Each row is a point on a landscape with many peaks, with its height.
From any point a climber steps to the highest of the 2 points nearest to it. It stops when none of these is higher. Distance is the straight distance between rows; heights are no part of it.
j_80: [ 20 -10  10  14 -11   0  28  -9   6   4   4 -10  20   2   3   3   2 -13
  -9 -21 -49 -41 -20   3  -4 -19 -17 -11]  h=228
j_161: [-20  -1   2  -9 -23  -1  29  -5   7  -4  21 -11  22  -3   5  11  41  13
  17  23 -11   7  19  -4  10   8  -8   3]  h=60
j_601: [-19  14  -7 -14  29  -1   2 -19  -5   5  14  16   5  -3  10  26 -21  34
 -23  -2   8   3 -21  23  -7   4  -4   7]  h=144
j_297: [  0   1  -7 -20   3  13  -2  17   4   6 -14   9   5  18   3 -16  15  14
  -6   2  12  -1  18 -24  21  21  -3   2]  h=130
j_654: [-13   7   1  10 -23  14 -13 -20   4  -3   3 -16 -28  -4 -17 -16   3 -13
 -13 -31  27  25 -15   8   0   7  13  18]  h=327
j_208: [  2 -24  -2  -9  24  -1  20  13   5 -15  23  20  -1  -1 -30   5  -2   8
  19   9 -11  -1 -17   1   1  -7   8 -10]  h=221
j_707: [  5 -17   7   0  25  -3   6  13  11 -14  11  30  -4  -6  -9  -4   2   6
   7   0   0  11  -5 -14   1   1  12   6]  h=207
j_352: [  2 -20 -14  -5 -17  -2   0   8   6  21  15  -2 -16  17 -24 -12   2  -9
  -8 -11  20 -20  -6  -3  -9 -18   9 -20]  h=193
j_105: [  3  -5  15   2 -20 -16  -3   7   0  44  36  11 -13   0  -9  -2 -13  -7
 -18 -21  -4  -7  -3  -3  -4 -17  12  -4]  h=212
j_827: [  0  -4 -10   7  19   3  33  -8  14   4  15  24  -2   0 -52  13 -11  17
 -17   2   5 -12 -29  -2  -5 -17  17  -5]  h=303
j_723: [  3 -12   5  26  10 -14   7  12   4  -4  13  20   9 -19   0 -14  14 -26
  -6  19  -6   7   8  -6 -27  -9  29 -16]  h=411
j_624: [  2   6 -22   9 -13   3 -19   4  20  19   6  -5   7  15 -18  -7 -11  -9
   1  15 -23   5  -9 -14  -8 -15   0 -29]  h=195
j_423: [  6  16 -11 -20  40   7 -12   3  12 -16 -33  -5  -6 -14   9 -11 -12  -8
  15  -6 -16  11   9 -30  23  -4   9 -13]  h=370
j_483: [  8  13  12  17 -35   7 -14   2   5  12  -6   2  19  22  23  12  -4   3
   7  19   1   9   8 -13  16  25 -13  -5]  h=435
j_754: [ 12   2 -19  -5   4  23 -17  -5   0 -10 -50 -16   1   8  -8 -18 -21  -6
  16  -6  -8  16   3 -18  30  15  -5 -10]  h=419
j_36: [  1 -10  -4   9 -26  -9 -13 -14  24 -17  -3 -12  -2 -10 -12  -9   5  19
   1  -6   6   5  23   1  -9  -4  -3  11]  h=309
j_312: [ 10   9 -10 -38  13   6  20  10 -24  -5   8   7  10   5   0  25  -6   1
   6  31 -29  20   1  -2   2  10 -11 -12]  h=297
j_519: [ 10  -8  -1  -7  24  -5  19   9  -9   2 -20  21   3 -13   3  -1 -19  15
 -12  18  -8   9 -26   4 -17   8   4  -7]  h=275
j_386: [-15  -4  -7  28  -5   9 -11   7  -3 -11   6 -14   6   5   3  -7  16 -31
  14 -33  16   4  -5  19  -4  -3  -4  -1]  h=358
j_473: [-13  15   0 -23  29  11 -14   0   5 -10 -17  -3   3  15  25  14  -9   0
 -18  -9  22   4  -3  19   3   9  -7  14]  h=554
j_918: [ 10  14  -4 -17  22 -17  13 -17  -1   8  18 -15 -29   4 -10   7 -20  21
 -22  11   4 -20 -24   9 -13  -9 -11 -12]  h=396
j_244: [ 16  -7  19  14 -12 -19   4   2  14  -1  10  -4  15  10  -1 -14 -16  -9
  -6  -6 -42 -18 -20  -6 -10 -13 -12 -24]  h=214
j_983: [  1  -7   4   8 -19  -1  -1   4  18   4   2   4  21  13  -5  -8 -21   5
  -8  13 -32   2 -13   0 -14  -4   0 -24]  h=205
j_119: [ -5 -15  12  -8  -1   5  31  14 -10  -5  16  13   1   9 -28  -5  -9   5
  -1  11 -21 -13 -32  20  -7  -3  -1 -15]  h=237
j_118: [ 13   3   4  19  12 -17  12 -12  17   6  25   5 -15 -16 -22  12   5 -14
 -36  -7  -4  -9 -40 -15 -22  -9  19   6]  h=304
j_283: [ 12 -18  -9   9 -31  -1  -4  -3  -1  15  -3   2  29  -2  22  18  19  19
   0   5 -12  -2 -13 -21   0  19 -18   2]  h=124
j_664: [  4   7 -16   4  26 -13   3   0  -5 -22 -10  -9 -42 -24 -29   4  -3 -17
   9 -16  28  22  10 -12   1 -18   6  15]  h=234
j_774: [-16  -7   0   3 -14  -3  18   8 -16 -15  10   3  11  22  -4  15  36  11
  -7   7 -13 -15   1  -8   5 -16 -10  12]  h=75
j_374: [ 22   5   6 -14  24 -10  29  -1  -7  29   6  -1 -15  -6 -11   8 -25  25
  -4   9  -9 -20 -35  16 -15 -10  -5  -9]  h=354
j_95: [  6  -9   1 -18 -28   0  19 -20   4  -2  23 -13  19 -18   9  21  23  10
  26  20 -21   4  21  -9  12  28 -11  -7]  h=54
j_491: [  7  15  11  -2 -13   6  -1   1   8  21 -35 -32   0   8  21  -9  30  -1
   9  16   2  20 -12  -2 -16   5 -17   3]  h=372
j_400: [  3  16  21  10  25  21  13  -9   0 -15   5  22  24   6   3  13  -6  10
  -5  -1 -14 -21 -15  29  -6  14   1   3]  h=208
j_135: [-11   7  13  -4  -6 -19   1  -2   9  30  24   5   5  21  -2  -8 -18 -16
 -34 -18  -8  -9  -8  14 -11 -14   3 -14]  h=225
j_37: [ 15  -4   2  28 -31 -21   3  12   6 -20  -1   0   1 -15   0  -8   5   4
  13  21 -15   0  26 -18   3   4 -12   1]  h=488
j_114: [ 14  -8  -7  -2   8   2  -9 -10  15  13  -6  -1  10 -13  15   1  25   7
   4  15  -8   4   2  -4 -28 -11   7   7]  h=418
j_213: [-21 -11  -1 -13  -8   2  25   4  -6 -20  14  -1   6   8   2   7  45  19
   7   1  -7 -13  20 -22  26  -3 -11  13]  h=68
j_186: [ -1  -5  -6   4 -21 -18   5   9   1 -19 -22  -2   1 -32  18  -7  15  -2
  13  15 -10  10  41 -33  21  10  -3   3]  h=526
j_21: [  3 -14  11 -16  -7  13 -21 -16   5   7  18   7   2 -11   4  -4 -14   0
 -11  -6  14  17   6   8  -7  27  27   7]  h=259
j_953: [ -8  11   3   7  -4  -3 -10  11 -16   7  24  14  -9  17   2  12  10  -1
  11   2  -7  -6   6  15  -9 -27  -5   3]  h=512
j_378: [-24   0   8  -6  18   2 -11  -5 -21 -21   4  16  16  19  15  18 -10   7
  -9 -11   9 -33  24  13  21   8   6  15]  h=227
j_112: [ -7  18  17  11   2  -2 -15  -6   1  10   8 -15 -28  13   3  -7  28   4
  -5 -17  17  -8 -17  11 -11 -15 -14  14]  h=371
j_709: [  9   1   1  23  15  -8 -11   8  -1   8   6   0 -29 -18  -2 -11  28 -28
   4  -9  25   5  -8 -12  -8  -7   7   6]  h=267
j_490: [-25  12 -12  -6   8  -5  -8   2   2   8  23   7 -15   5 -11   3  -8   1
 -21  -4  17   0 -16  12  -8   0   1  -2]  h=169
j_74: [-34  23   7 -20 -10   5  18   1  20  -7   2 -26  15  -9  18   8  32  10
  30 -15  -5  -3  35  -5  31  14  -2   7]  h=485
j_395: [-37  20   7 -15  13 -23   2   3 -10  29  24  -5  -6  24   9  -3 -20 -13
 -22  -8  -1 -13 -21  25  -1 -24  -9 -23]  h=211
j_92: [-16   1 -12 -11  -3 -15   7   5  -4  18  26  -1 -23  10 -29   6  -6 -14
 -23  -5  21 -14 -12   2  -5 -27   9 -16]  h=182
j_844: [  5   4  -3   5 -13  10  -7  13 -15  16 -39 -13 -10   8 -10 -31  -6 -13
  12   1   1  29 -18  -6   9   2 -10  -7]  h=416
j_167: [ -1  13  -6  17  -7  17  -3 -11   8  -3 -36 -30  10   3  16  10  19  -4
  25 -18   4  17  15   4   0  -4 -12  25]  h=472
j_947: [ -4   1  22 -19  -6   4  -8 -22  -1   6   9 -11 -18   2  13   0  21  21
  -6  -4  19 -12  21  19 -13  -3   5  28]  h=432
j_406: [-24  -3 -31 -13  21 -13   9  20  -2   2  10   6  -5  -7  -3   9 -13   7
 -16   0  35  11 -17  11   8  -7  -9 -13]  h=158
j_383: [  4   1 -28  -8   6   9  -5  27  -7   1 -14   6   6   9   5   4  12 -16
   3  -3   1   3   5 -19  20  15 -10 -12]  h=138
j_828: [ 10 -20 -12 -14 -19  20  -8  -9 -10  -6  -6 -21   9   7   4  -7  17   4
  -2  13  -4 -14  12   4   0  11  -6  -2]  h=513
j_639: [ 10  -9  18  11   6   4  -7  16  -3 -39   6   8  16  11  26   4   2 -18
   4  11  -3  -5  -7   5  -1  19 -16  -3]  h=189
j_812: [ -2 -12  -6 -14   6 -14 -12  -2  -7 -29   5  -6 -23 -29  -5  -3 -22 -11
  15  -4   6  23   4  12 -11 -17   2   1]  h=199
j_267: [  9  11   1 -18   0  -2 -17 -29   4   5  -1  -7 -33   9 -17  -2 -22  22
 -23  -5  -1 -24 -10   3  -8  -3  -3   6]  h=447
j_188: [-36  23 -10  -9  13  -8   2 -13 -19  15  25  11  -7  -1  -6  22 -14  19
 -41   5  17   1 -16  12   8   1  -1   8]  h=157
j_464: [ -7  -7  -2  16 -12   8 -19   6   7  14 -25 -14  20   0  19 -16  14 -28
  11   5  11  16  -6  -9   3  14   6 -21]  h=407
j_35: [ 19   5   7  11 -10  -7   3 -15  19  23 -10  -8  21  -5  19   3  16  15
 -17  -2  -8 -18   4   4 -28   3   5  15]  h=394
j_848: [ -2  14 -16  -1  33 -16  20  -8  10   6   9   7   3 -24   5  21 -25  41
 -16   3  16  18 -21   0  -2   1 -14   2]  h=140
j_417: [  1 -34 -11 -10  -7  -1   2  19 -12  12 -22  10   0 -18   2 -24  13 -10
  10  25   1  14  13 -24   6   2  14 -10]  h=341
j_595: [  5   4  -5  28  -2   3   9  -4  -8   8  16  27   2  -2 -17  22  -7  23
  -3 -25 -21 -34  -4   8  -6 -29  -1  10]  h=168
j_253: [-20  -8 -25  14   0   3  -6  16  13 -13   6   1   7   4  -7  -6  26 -14
   7 -20  12   0  12  -1   8 -10  -7  -3]  h=343
j_425: [ 19 -21   5  18  -7   7   1 -14  16   9   4  18   6 -18 -13  -9  -6  17
 -15 -17  -2 -17 -15  -5  -8  12  12   7]  h=353
j_389: [ -4   6 -13  17   2  -9 -25  13 -14   4 -17  -3  -8  -3   3  -1 -17 -21
  21  -2  -9  26 -15   1  -8 -19  -7 -14]  h=333
j_628: [-15  18 -22   8  -7  32 -13 -18   2  13 -35 -24  24  18  12  12   8  -9
   3 -20   6  14   9  20  -2 -11  -2  10]  h=498
j_499: [  2   1  -9 -26   9  24 -13 -14  10  -3   0   2  18  19  -3  -3 -12  11
  -8   7 -12  -4  26   3  12  17  12  -7]  h=428
j_593: [ 11   3   1  15   8 -19 -18  -1   4   4  16  -2 -22 -13  -3  -4  16 -21
 -33  -6  21  -6 -22 -16 -16   0  16   8]  h=282
j_804: [-22  -9  22  13  -7  -9  15  -2 -15  24  30  13   3  12  -7 -11  22   4
 -12   2   0 -33   0   6   0 -12  17  -2]  h=98
j_270: [ -8   3  15  17 -15 -12  -2   9   8   9  23  14   6  -7   4 -11  16 -13
  -9   5   8  17   7  -3 -23   1  18   2]  h=431
j_209: [  5  19   4 -11  15  15 -15 -18   7  -2 -14 -10 -15  -8   7 -12   8  -1
   1 -16  22  18  18  -6   7   8   6  23]  h=494
j_830: [ 10  -3   4  31  -7   1 -33   5   3  -9  -1 -13  10  13  18  -4   4 -26
  14 -17   7 -15  -8   8  -2   3  -6 -14]  h=373
j_497: [-17   8  -5   1   0 -12   6  11  27 -11   2 -11  15 -18   9   1  28   9
  23  -9   7  -5  30 -20  25  26  -6   6]  h=521
j_556: [-16   3  14  17 -12  -2   3   0  -6   4  21   1   5   8   1 -15  25   8
   1   9  10 -29  23  10   9   8   3  -5]  h=106
j_479: [ -8  -8 -17  21  -6 -10 -17   2  25 -24  12   0  -3  -4 -21  -3   3   5
   9  -7   5   9   5  -6  -9 -23   0   2]  h=326
j_412: [ 10  -5  22   0   2   7  24  10  -1  31  -2  19   6  -9   5 -15  10   3
 -22   8   2   0  11   1 -19  16  23  12]  h=114
j_851: [-13   2 -17  32  -8   1  -1  12   8  26 -19 -11  20 -10  11 -14  32 -22
  34  -8   7  27  -4 -12   7   8  -4  -5]  h=426
j_187: [  2   0   8 -18   3 -14  -4  14 -15 -12  -8   3 -11   3  20  16 -25   6
  -4   7  15   3 -19  20 -13   3 -13   9]  h=552
j_465: [ 18 -13 -11 -13 -20   3  -1 -18  -9   7 -25 -32   4 -33  18   3  27  -7
  27  19  -5  16  16 -27  15  13  -5   0]  h=589
j_60: [ 10   4 -34  -8  34 -20   9   3   8  -2  -4   3  -4  -6 -20  13 -21  18
  10  34  -1  13 -12  -9  -5 -21  -4 -23]  h=172
j_782: [ 15  -9  11   6  -5 -11   9  17 -13  -8  20  10  -9  -3  -3  14  -1  -3
   0  -1 -16 -11  -2  13 -24 -16  -3   7]  h=476
j_585: [  0  14 -12  15   1 -24 -18  28  -4   7 -10   3   2   6  20   7 -13 -22
 -12   0  -3  11 -15   6 -21 -14 -11 -10]  h=350
j_963: [  5  11 -13 -21  10  16 -14 -12  -7   6  -4  -1  10  26  -5   6 -11  14
  -8  23 -15 -15  -4   9   6   9  -2 -17]  h=453
j_520: [ 10 -21   3 -29  12   7 -14  -4  -8  -3   2  17  -1 -25   6  -7 -30  -8
   2   5  -1  18  11   8  -5  17  29  -7]  h=272
j_957: [  6   1 -27  -2  16  -9  -5   6  14   9   3  16   7  12 -28  13 -12   4
   6  19 -19  18 -17 -16 -10 -19   5 -22]  h=185
j_513: [ -8   2   8  18 -28  10 -15  -5  10   1  -5  -8  18  18  24  12   5   5
  20  -2  16 -13  13  -4  33  26 -15   9]  h=415
j_57: [-14  -4  -8  14  16 -29   5  17   5 -10   1  22  -9 -12  -9  -8   5 -24
  -4  21   3  14  -4  -5 -18 -26  15 -12]  h=390
j_767: [  5   8  12 -14   5  24  -8 -22   1   9 -16 -21  -6   4  12  -3  25  -3
  10 -10  19  -4  30  20  -2  10   5  20]  h=463
j_605: [ -3  -1  11  -8   4  -4  -8   4  -6 -22  43  14 -13  -6  -9   4 -15  -5
   5  -3   4  11  25  15  -6   5  11  11]  h=175
j_775: [-29   0   9 -11 -13  15   3 -18  15 -20   7 -25  14   1   7  -2  22   3
  29  -8   5   1  31  11  34  11  -4   4]  h=457
j_618: [ -1   6 -21   1  29  -2 -17   1  -1  -6  12  12 -22 -25 -21  -8 -10 -31
   6  -9  14  22  13 -18  13   1  22 -13]  h=271
j_385: [ 14  15  -6  -6  40   7  12  -9  -1  -3  22  22  -2 -25 -10   9 -20  -4
 -15   3  -7   1   2   4 -12  10  19   6]  h=238
j_978: [ 12 -18  -9  -6 -11   4   5  -4   5  -1 -12 -26  12 -15  17  -2  38   7
   9  11   3 -10  15 -13   1  18 -11   4]  h=545
j_421: [ -6   0 -20  27 -15   8  -5   4  -1  -3 -31 -23  22  -6  25  12  29 -13
  20 -20  -1  26  -4  -8  13   5 -15   7]  h=448
j_916: [-10  -2 -29 -26  28   6   1  18  -9   3  -7   1  -4   8  -2  -2  -2  -3
   4  -4  15   2 -11   0  18   7  -6 -16]  h=147
j_73: [ -3   6   4  -3  18   8   6   6  17 -13 -17 -10  -8 -15   2 -21  26 -10
  20 -14   7  19  25 -15   7  -3   9  10]  h=533
j_337: [  9  -6  -8  20  12   5  13 -19  17   5  17  21  -5 -22 -36   8  -6   6
 -21 -10  -2  -2 -25 -13 -13  -5  25  12]  h=328
j_800: [ 12 -15   5 -21  -2   2  22   3  -4  -6 -21   0   7   3   0   1  -7  16
 -16  19 -24   0 -38   6 -25   1  -7  -5]  h=258
j_860: [-22  -7   2  16 -15  26  -2 -27   7 -13  -6 -33  20  16   2  -3  19  -1
  31 -19   8  -3  10  21  32  15 -10   3]  h=430
j_910: [ -2  -7   3   6  -4 -21   6  24  16 -13 -12   0  13 -27  23 -16  16  -4
  19 -10  -5  -2  34 -42  27  14  10  -6]  h=496
j_896: [-16  25   8  17  -5   3 -13  -3  -7  10   3  -8 -35   5 -13  -1   7 -14
 -15 -30  24  13 -23   5  -5  -2  -5  18]  h=347
j_662: [-16  -8  25  -5  -7  13 -11 -10 -26  -4   2   6  13  25  22   5 -11  -4
 -12   8  18 -27  20  21  11  13  13  14]  h=236
j_435: [ 11  -6  28  24 -26 -24  -6   9 -10 -14 -19  12   3 -13  21 -11 -13   0
  -1  24 -35  14  -5  -3 -11 -10  -4  -2]  h=433
j_246: [  3   6  19   4  26   2  -6   0   5 -17   7   7  19  22  20   5  -6  -7
  -7  13  -7  -7 -16  21 -13  14  -3 -10]  h=196
j_347: [ 17  -2  -3 -11 -20  15   9 -11 -16  -6 -35 -34  -3 -21  12  -4  12  -9
  23 -12  -7  18  24 -23  21   9  -7  10]  h=640
j_444: [  6   0 -27  -8  34  -4 -10  -9   9   3  21  18  -2 -16 -21   6  -9 -12
 -13  -1   2  11   9 -20  -6  -2  29  -5]  h=255
j_872: [  7  -6  -6   6  -1   8   9  10  -7   4 -26  -8 -26   1 -29 -28  16 -10
  18   1  17  16  -9 -16   6  -5   0  -3]  h=387
j_739: [-17  31   1   1  27  -9  -4   9 -15  15  11  -7  -9  23  16   5  -5  -5
  -4   4   1 -12 -22  22  -7 -12 -18 -13]  h=198
j_429: [ 13  -1  -3  -5   4  10 -18  -1   4 -20 -34  -7  -1  -9  13 -21  -3   0
  24  -1 -14   6  14 -39  41  10  -5  -8]  h=393
j_368: [  5   3   0  -8  16   1  -1  -8 -16 -27  -6  16  10  20   9  27 -14  25
  -8  -5  -3 -26  -2   7  10   6 -15  14]  h=213
j_548: [ 13  17  16 -26  17  27  -2  -1  -7 -16 -27 -15  -2  19  29  16 -16 -13
  24  -8  12   7  12   4  21  10  -2  21]  h=639
j_809: [ -5   4 -10  -7  13  -9 -27   0  -2   7 -11   3  -4 -16   8  -4 -39  -1
   8   9  10  29 -15   6  -3  -1  -1 -15]  h=313
j_387: [ 19   4  -2 -25  -5  22 -12  -1 -17  -4 -29 -14  -8  -1  15   6   0  -4
  25  -9  -1  15  21  -6  20   2  -5  16]  h=704
j_909: [  5 -10   1   4 -20 -10  -2   8  13  46  26 -12 -12   9 -15 -17   8 -13
   6 -18   5  -9  -4 -16  -4 -28   4 -13]  h=203
j_621: [ 14  -2  -9 -23   8   5 -16 -10   7  -3 -15  -5 -14  12 -10  -5 -17  21
  -8   6   2  -3  -9   0  -6   5  -7  -2]  h=489
j_824: [ 11   9 -10 -29   7  -3  16   8 -18  17  14   8  -7   4  -5  14 -25  17
   3  21 -15   0  -7  16  -8  -6  -7 -10]  h=320
j_72: [  4   2 -15   0  -1   7  11  10   0   1 -12 -22  -7 -17  -3  -8  26  -7
  34  -9   3   5  25 -27  23  -4  -5   7]  h=577
j_761: [-27   1  -6  15  15   0  26 -10   1  -7  20  17   6  -5 -40  11 -21  12
 -18  -4  -8 -34 -25  23  -3 -17   8 -15]  h=277
j_939: [  9   5  24   0 -10  -9  -2 -18  12  18  17 -19 -26  -2  -1 -13  20   8
 -11  -6   5 -17  -4   1 -18 -12   0  14]  h=399
j_415: [ 32  12   9  10 -15  17  13   3 -14  -3 -11  32  14  -3  -4  15 -11  23
   0   5 -31 -12   7  -9   7  18 -13  10]  h=170
j_663: [ 17 -12  -7 -12 -10  10  14  -6 -23 -25 -14   9   3   4 -10  14  -5  30
 -20  -2 -20 -36  -5   0   3   5 -15  14]  h=197
j_671: [ -7  10 -14  17  32 -25 -11  16  -4  -7   4  16  -5 -21  10   5 -11 -21
 -11   6  11  16 -12   7 -18  -6   2  -5]  h=369
j_694: [-18  19   2  13 -12   1  -6   6   0  18  27  -5  -6  18  -3   2  29  -2
  24   1   0  10  26  14  -1 -20  -6   9]  h=481
j_420: [  5  10   9  -3  31  31  27 -15  -2 -21  10  17  13 -21 -20   1 -12  -4
 -17   0 -13 -19   5  24 -12  16  14  -1]  h=222
j_866: [  4 -12   4   9 -17 -21 -21  14 -20 -16 -16   8  -8  -5  17  -1  -7  -9
  17  19 -16  22 -25 -13   2  -9 -15  -8]  h=406
j_713: [  4   0  -4 -32  13  12 -21  -2   9 -25 -11   3   2   7   1   3 -28  13
   9 -11  -4   6  23  -8  25  10   0   1]  h=405
j_653: [-20   7  34   1   0 -24   6 -14   0  15  39   1 -14  13 -11 -11 -20  -9
 -43 -13 -11 -21 -18  16   0  -7   5  -5]  h=239
j_357: [-37   4  -9  -9 -10 -14 -12   7 -32   8  -5  -2   4  26   8  14  -3   8
 -22   0  -6 -20 -18  12  -1 -21 -10  -4]  h=555
j_19: [ -6   5   5  19 -17 -12   9  17  13  25  30   0  -3  -1  -8  -2  29  -8
  17  11   6  11  25  -2 -19 -13  10   4]  h=455
j_826: [ -9   4  22   4   9   8  37  -8  -5   8  14   8   6  -1 -25  -2 -15  -4
 -15   0 -23 -38 -28  24  -6 -20   1 -20]  h=256
j_784: [  2   4 -10   8  28 -26  31   4   8  -7  -1  10  -1 -17 -15  16 -28  36
   4  26   5  19 -19  -4  -5 -21 -10  -7]  h=156
j_408: [ 32  -7   9  15 -17   7  -2 -13   5  31  -5   8  14  -9  10   2 -11  10
 -22 -20  -9 -27  -3   5 -20  13  17  12]  h=375
j_724: [  0  15 -12 -25  25  -4   5  27  -8 -10  -7  15   8   3   4  12 -15  -5
  11  19 -23  24  13 -10  13   5 -11 -10]  h=281
j_602: [ 25 -14   8  -9 -12   2  19   3   1   7  -5  -7   7   7   4   7  13   2
 -16  -1 -32 -24 -30  -5 -22 -13  -8  -1]  h=242
j_30: [  0   3   7  -1  -5   8 -15  -5  16 -26 -10  -8  10  20  17  -3  -9  10
  12 -11   6   0  24  -5  27  16  -9   9]  h=395
j_777: [  9  -5   6  43 -22   6 -20 -13   8 -10 -18 -30  16   7  18   1 -13 -26
  28  -8  15  -2   6  12  12  17  -7  -5]  h=389
j_559: [ -9  16   5 -32  31  19  -3  11   1 -19 -25 -12  -1   9  35  17  -4  -8
  15 -26  16   4 -11  11  15   7  -8  14]  h=591
j_950: [ -5   1  17   6 -13   3  25   1  -3  -4   5   7  11  16   2 -12  20  20
 -13  23  -2 -19  22   6  -1  21  -2  11]  h=113
j_298: [  3   2  -8  -4   9 -23  -6 -13  -2 -24  18  -4 -41 -32 -24  18 -22  -5
   7   2  23  24  -2  -5 -10 -26  12  11]  h=215
j_582: [ 17 -16   6  -7  14  -3   0   4   7 -16  11  11 -13  -4 -12  -5  14  15
  17 -11   9 -12  16 -16  14   1  -4  14]  h=194
j_325: [ 10   9  -1  12 -12  16  17   2 -12  -1 -11  31   5   4 -18  12 -24  22
 -15  -6 -23 -34  -6  12   5  -5 -13   7]  h=183
j_495: [ -3 -20  25 -12 -25  20  -1 -14  -2  11  11  10  17   8  10  -4 -11   5
 -13   0  17 -14  20  19   1  21  22  13]  h=248
j_940: [ -5 -11  15   9  -9  -7   5  -5   1 -11  47  24 -17 -15 -29  -3 -23 -10
 -14  -1   0  21  -1   8 -16   5  18   2]  h=163
j_320: [ -1 -10  -6 -17  16 -16   0  -5  -4   9 -10   8  -5 -23  13  -4 -40  17
 -14  22  12  18 -22   5  -6  10   7 -12]  h=294
j_414: [ -7   4  17  21 -35 -11   5 -27  13  13  28   2   1  -1 -11  -3 -11  27
 -12  -4   1 -20  24  14  -9   8   6  13]  h=274
j_25: [ -3 -11  -4  -2  -8  27   0  -5   2   1 -42 -23  28  17  20  -7   0 -25
   6  -2  13  17   5 -10  22  23   3  -8]  h=391
j_549: [ 13  -6  16 -12   0  10 -15  -9   1   7  -8 -17   3  -5  28  -4  22 -15
   3   7  10   5   9  16 -23   6  12   8]  h=439
j_861: [-18   7  33  17 -21  -8  -3 -21   7   5  46   9  -7   6 -14 -12  -2  10
 -26  -5  -4  -9  -2  11  -3   3  10   1]  h=257
j_65: [ 20 -11 -23  11  -7  -1 -11  16 -10   6  -7  13  16   4  12  12  12  -5
   1   3 -15  -3  -7 -16  -8   4  -8  -4]  h=131
j_868: [ -3  -3   7  29 -20  19  15 -22   1 -17 -24 -38  22  14  10   5   7 -22
  33  -9  13   7   5  14  34  23  -7   2]  h=410
j_715: [ -1  -4   4  13 -13 -16  28  11   2  -3   9   1  -2  25 -16   6  29   7
 -17   6  -6 -24 -10  -7 -16 -32 -10  -2]  h=83
j_776: [  2  -9 -14 -18  21   4 -13   9 -11  -9  -4   3 -13 -25  -6 -18 -32 -20
  18  -1   6  20  10  -4  21  17  11 -20]  h=290
j_160: [ 10 -31  -5 -15 -42  -5   6  11  -5  10 -10   2   7  -4   3 -12   4   9
   6  17  -9  19  -1 -20  -5   1  -2   0]  h=323
j_646: [ 16  -1  18  23 -27 -13 -15   8  -2 -12 -14  12   8   3  15  -6 -18   4
   3  21 -11   7  10 -15   3  21  -8  -2]  h=459
j_500: [ 11  -2  -9  -4  -9  17 -23 -12  -3  -3 -31 -17 -17   8 -15 -23 -25   0
  13  -2  16   6  -8   0   8  10  -7 -11]  h=449
j_109: [ 15 -13 -14  -2  -1   0  -8  12   1  23 -14  -8 -20  -5 -15 -20  14 -14
  16  20   1   8  -2 -21  -8 -15  17 -16]  h=361
j_770: [ 17  -9  -2  10  13 -20 -13  14  -8 -18  -7   5 -30 -24  -8  -4  14 -15
  11   0  17   6   7 -14 -14 -22   5  14]  h=252
j_652: [-20  14 -14  -2   7  19 -19  -6   9  -5 -29 -11  16  18  10  10 -17 -18
  -9 -19  24  26  -4  23  -4  -2   1   6]  h=522
j_675: [  5   1  15 -13   2  10  18  14  -7   5 -10  23   2  12  -1 -11   7  17
 -23   4   4  -6  11   0  -2  19  -1  19]  h=122
j_99: [  6  13   8   5  -6  22  -5  -3  -7  35 -29 -24  -5  20   0 -18  15  -9
   9  -4   8  17 -13   6   0   8  -7   0]  h=392
j_805: [-13   1 -10 -29 -11   6  -3  13 -25  -4 -15  -3  -5  22  16  20  -3   8
  -6   4   2  -3 -12  15   0  -8 -22   8]  h=606
j_249: [ -1  -1   9 -21  15 -15  -1  18   1 -33  13  13 -18 -24   3   1 -28  -2
  15  -8  -2  19  25   2   4  -3   8   5]  h=187
j_760: [  2  -2  12   6 -32  -6  -9 -12   2 -13   7  -2 -15   8 -10 -11 -10  16
 -17  -1   8 -22  23  14  -7   2  -7  13]  h=291
j_106: [-16  -6  18  12 -12 -13  34   8  -5  22  20  13   9  16 -12   0  14  -4
 -17 -11 -23 -30  -4   2  -6 -41   5  -2]  h=91

Call two points neighbours if one is among the 2 nearest of the other. Go from one point of each pair to the other, from neighbour to neighbour, staying as high as possible. Name the lowest point that can't be avoided.
j_953 and j_497 -> j_389
j_621 and j_776 -> j_639
j_621 and j_497 -> j_30
j_186 and j_497 -> j_910

Two climbers start at each pair of points below. Name the first point that both come to, or write none.
j_253 and j_851 -> none
j_605 and j_940 -> none
j_415 and j_425 -> none
j_896 and j_479 -> none
j_161 and j_36 -> none

For each start below, name the point where the climber stops.
j_861 -> j_497
j_408 -> j_387
j_464 -> j_387
